Each row is a point on a landscape with many peaks, with its height.
A climber steps from a point to the highest of its 2 nearest points, and stops where none of them is higher. Distance is the straight distance between rows; heights are no part of it.
daro: [  9  24  31  18 -25  -1   1  -8 -13 -13  19 -10   8 -23 -29 -12 -17  -2
  -7  -2   8   2]  h=2.74
zari: [  7  23  -4  27   7  -6  -5   7 -48 -22  18   5  -6   9   4  26  25  57
  25  35   3  -7]  h=5.25
mezuf: [  0 -11 -20  14  24  17   5 -19 -10 -12   1 -20  10  -3  -7   8  43  27
 -13  38  27 -17]  h=0.76
Besi: [  9  -7 -12 -33   7  30 -31  17  -8  17 -19   9  11   8   4  38 -33   3
   6 -10 -27   0]  h=4.58
Zif: [ 10  12 -12 -14  10 -26  32   8   2  16  -5   8   2  -1  35  11 -33   1
   0  24  19  47]  h=5.81
kat: [  4  25  11  32   2 -17 -13  34 -37 -19  18  20  11   9   0  17  -2  46
  31  16 -11 -21]  h=5.82
vuv: [ -7   9 -18 -22  -8  35 -14  11   1  27   1  34  19  -9  -8  36 -20  -8
  23   1 -23  11]  h=4.06
veb: [-15 -25   5 -16  22  18  -8 -14  33  22  -8  10  10   0   1  14  17 -15
  29 -36  19  -6]  h=2.49
nulak: [ 28 -11  11 -17 -21   2 -10  13 -11  -2 -12 -18 -17  29  16  14  -1 -16
  12 -13 -10 -28]  h=6.60
kose: [  5 -21  21 -18 -21  -4  28 -36  11  -3  -7 -20  -5 -13  13 -37   6 -23
 -40   6   2   4]  h=4.51
dogib: [-17 -10   8  20 -10 -24 -18   6   6   6  18  -1  -6  10   5 -20 -13 -31
  -2  10 -19  29]  h=6.30
Rugot: [-12  -4  -4  10 -18   0   4  21  12  20  19  -9   9 -17 -11  22   2 -18
  25  14   4 -17]  h=3.50
vomel: [  4  18  25   8 -17 -16  39  -7  18  16  -4  25 -36  -8  -1 -47   5 -27
  -2 -24   0  32]  h=5.14
Sefa: [ -3  16  17 -11  -7  10  -1 -34   8  -5   1 -25  12 -30 -23 -29 -16 -12
 -42 -20  28 -18]  h=2.95
Dor: [ 16 -24 -11 -35  -2  42 -29   3   5  11 -30   3  -6  26   0  19 -14 -21
  -8 -16 -35  -5]  h=4.95
pev: [ -4  32  30  12 -26   2 -26   4 -19 -16  10 -26   0 -13 -30 -18 -38 -13
 -18 -25  -2 -22]  h=3.06
mukap: [-22 -19 -23 -21  45  -9  -2  13  16   0   3   5  40 -11   2  36  -6  23
   7  -4  21 -39]  h=6.29
zed: [  4  12  22   2  26 -44  18   8  -1 -11 -13  16  -5  17  43 -26  -6  20
  -1  -9   3   8]  h=5.68
Nepob: [ 19 -11 -10 -10  26  19   8  -7 -18 -23 -22 -14  22   5   6  14  21  44
 -28  21   9 -32]  h=0.57
susi: [  8   4  -8 -11  -3 -31  51   9  30  18  -6   3  -3 -16  28  -7 -27 -10
 -16  19  22  32]  h=6.17
Sani: [ -2  30  -7  25  -6 -14  28  24   5   8  11  15  -2 -15  -4 -18   0  -5
  11  20   7   4]  h=4.56
sul: [  3   9  15 -19   1  18 -13  -2  18   9  -3 -11  11  -8 -23   7 -27 -24
  12 -59  31 -29]  h=2.48
Komo: [ 19 -39  -5  -5   8  23  -8  -9 -11 -25 -28  -8  14   1  -3  34  14  44
 -19  17   2 -10]  h=0.44
Bag: [ 11   8  19  16 -18   3  -5  -3 -29 -18  11  -7  14  -6 -14  24 -27  20
   7  18  -9  16]  h=2.37
fomi: [ -2  45 -19  34   4 -30  44  21  13   3   2  25 -22  -6  -9 -36 -10  23
  -6  14  -7  33]  h=4.96
Niz: [ -9 -12 -13 -36  22  28 -15 -11  29  22 -16  -4   7  14  -2   5  -1 -36
   9 -38   7 -11]  h=2.27
vago: [ -2  26  -9   4  12 -35  27  12  -8  -9   4  15  -2  -3  15 -14 -38  28
 -20  31   9  50]  h=5.39
mukad: [-21  38  14  31  14 -19 -17  26 -17 -12   9  20  -9  21  14 -33  11  16
  19   1 -15 -32]  h=5.97
bovu: [  7 -41   9 -33   5  -6  22  16  25  14  -9  24  23   4  37  22  -7  -4
   6  15 -19   7]  h=3.91
zelif: [ 14   7  14 -13 -18 -22  10  -7 -37 -19  -3 -23 -13   6  15 -29 -21  -8
 -42  24 -27  21]  h=3.86
Rezis: [  1  13  30  15 -28 -15 -36   1 -30 -19   7 -21 -18   5 -12 -29 -26 -15
 -21 -12 -26  -7]  h=3.34
Vasak: [-16 -11 -30 -22  24 -10 -23  11   2   5   3  -2  27 -13  17  42 -29  20
   4  -1  19 -13]  h=5.51
mazun: [  7 -17 -11 -37 -11  52  -2 -29  15  14 -22   0  -9  -3  -9  18  -8 -20
  -2 -20  20  -1]  h=2.02
nomaf: [ -6 -10 -13  -6   0  36 -18 -20  10  25  -5  12   6 -10 -17  41  29   4
  30 -29  13  -1]  h=2.85
vid: [ 23  15  -8   2  -7  34 -11  13 -24  10  -7   6 -13  21 -10  16  25  10
  10  -1 -30 -38]  h=5.72
bero: [-24 -32 -45  14  15  25 -42   6   4  10   3 -17  -4   8 -11  37  38   8
  13 -16 -10 -28]  h=3.93
luker: [ -8 -28  -2   6  -9   0 -28   7   3  13   6  -6   2  23  12   2   4 -31
   9   6 -32   6]  h=5.75
Gol: [-21  13 -12  38   9   4 -19 -21  -6 -13  25 -18 -17  13 -30 -32  44  -7
   0  17  18  17]  h=3.71
Lurum: [-16  -9 -40 -10  22  45 -34  -1  11  15  -5  10  15  -5 -30  28  21   0
   4 -33  -8 -27]  h=3.35
gabu: [ -9  13   2   5  -8  11 -24  -5   8  16   5  -8  -2  -8 -22  29   1 -17
  46 -51  31 -34]  h=2.60
ped: [ 14   4  28 -19  13 -16  -2  19   1   4 -12  19   4  26  39  -7  -5  -1
  18 -20  -9 -13]  h=5.96
dumad: [-10  -2  -2 -11   4 -12  32  14  41  13   2  13  23 -28  12 -16 -40 -20
 -20  11   8  25]  h=6.68
Kob: [  4  14  -1  -3   5   8   0 -51 -15 -13  -2 -28 -14 -11 -14 -22   9  -4
 -41  -4  40   8]  h=3.21
rini: [ 28  -6  41  -8 -12 -17 -20  18 -11  -8 -20  -1  -1  28  19  -8 -10  -6
  14 -30 -20 -29]  h=6.26
tive: [-12 -22   8 -31  21  25  -7   3  25  14 -13  27  23   3   1  35  10  -5
  36 -55  -9 -27]  h=2.22
Tomiz: [ -2 -15  22 -17 -11 -18  27 -17  38  13 -19  11  -7  -3  18 -46   7 -36
 -14 -16  -1  18]  h=4.85
Kabav: [-13  -7  26  10 -10 -66   2 -19 -10 -20  13 -18 -32   0  23 -43  -5 -18
 -24  -8  13  23]  h=3.46
Rufov: [  1  10  10  40   3 -10  39 -18   9 -14  11  25 -22  -3 -25 -37  30  26
  17  13  -8  65]  h=4.37
vazol: [  0 -20  -9 -30  -1  22  12   1  16  11  -5  32  29 -16  13  41 -12  11
  12  10  -9  25]  h=3.51
Lom: [-21 -42 -24   6  25   1 -40  13  16   2   4 -16   8   2  -4  22  16   9
   4 -19   7 -44]  h=4.47
danin: [ -8  -1   2  20 -27   5  -7   9   1  19  24 -12  -2 -13 -17  37   4 -15
  44 -19  17 -11]  h=3.02
Telur: [ 28  16 -16 -10  -9  24 -10   0 -26  -5  -8 -18 -22  23  -1  14   0 -11
  -2   7   0 -14]  h=6.18
Vado: [ -2  35  13  24  13 -42   9  50 -13 -15  15  26   6  14  25 -14 -11  32
  25   9   3 -27]  h=6.39
kipe: [-19  12  -5  40  10   1   9 -18   5  -5  13  13 -13  -5 -26 -37  34   4
   7  23   4  53]  h=4.07
nosug: [  6  -7  14 -20 -34 -11  29 -31 -12 -20  -3 -25 -23 -10  -2 -31  -5 -17
 -39  24  -3  36]  h=4.18
rel: [ -9  14 -18  13  11  17 -19 -34 -16 -11   4 -26 -22  14 -16 -16  32  -6
 -19   4  30  11]  h=3.44
Nizi: [  4  -2  21  -2 -27 -36 -13 -12 -26 -21  -1 -16 -12  -2   5 -38 -31 -12
 -56   7 -48   3]  h=3.63
Segar: [ -7 -22 -32  14   7  37  -4  -7   2  -6   4 -13  17 -25 -23  41  47  35
   4  19   8 -23]  h=1.09
pirot: [  9  29 -12  36  -8 -14  55   3  15  -1   3  27 -29  -6 -27 -38  11  19
   1  17  -8  65]  h=4.66
Zozo: [  2  16  12  -5   1 -33   6 -24 -20 -17  -1  -5 -30  11  25 -46  -4  -4
 -34  -1 -11  25]  h=3.65
Lon: [ 11  28  25   2   1 -12  32  -6   2   3 -17  23  -7  -1  16 -33  -2   3
  -1 -14  15  25]  h=5.40
bosu: [ -2   3  17 -21   1   9  -5 -15  22   1  -5 -27  13 -17 -27 -22 -22 -26
 -18 -47  31 -37]  h=2.71
morug: [-20 -33 -20  -3  22 -17  -6  20  26   1  15 -20  29 -15   3  29  17  12
  10   6  22 -61]  h=5.29
mili: [ -2   2 -21  13   4  20  15  -5 -13  -7  13  10  25 -29 -12  50  26  48
   7  36   6  -1]  h=1.53
natat: [  2  -5  28  20 -29 -36  11  18  -4  -8  22   1  -4  -6   7 -16 -23 -13
  -2  25 -25  19]  h=6.94
fipi: [  1  15  -5  18  13   8 -31  15 -28 -15  -5   2 -13  37  10  -7  26  17
  12  -4 -13 -28]  h=5.58
Kom: [  2  10 -10   5  -2  12   1   7 -32 -17  17  11  23 -21 -17  53 -14  42
   6  37  -7  16]  h=1.95
Dap: [ 13 -38  -5 -32  -1   5  27  -2  26  15 -18   6   7  11  27  -1   2 -26
   1  25 -15   6]  h=4.22
bota: [ -1  29 -28   8 -20   7  12  15   2  14  19 -16  -9 -12 -20   4  -4 -28
  10  18  25   1]  h=4.08
keleb: [ 11 -42 -10  -3 -15  29 -37   5   0   4 -13 -11 -18  32  -1  10  11 -28
  -5   1 -44   3]  h=5.30
senu: [  3 -19   1   0   8 -12  17  -7  21  10  -5  11   0  10  27 -27  19 -15
  -3  14 -12  15]  h=4.55

Where does a climber stop that starts at each point below?
sul: fomi
gabu: fomi
Nepob: zelif
Gol: fomi
vazol: natat
vomel: nulak
Komo: zelif
Bag: zelif
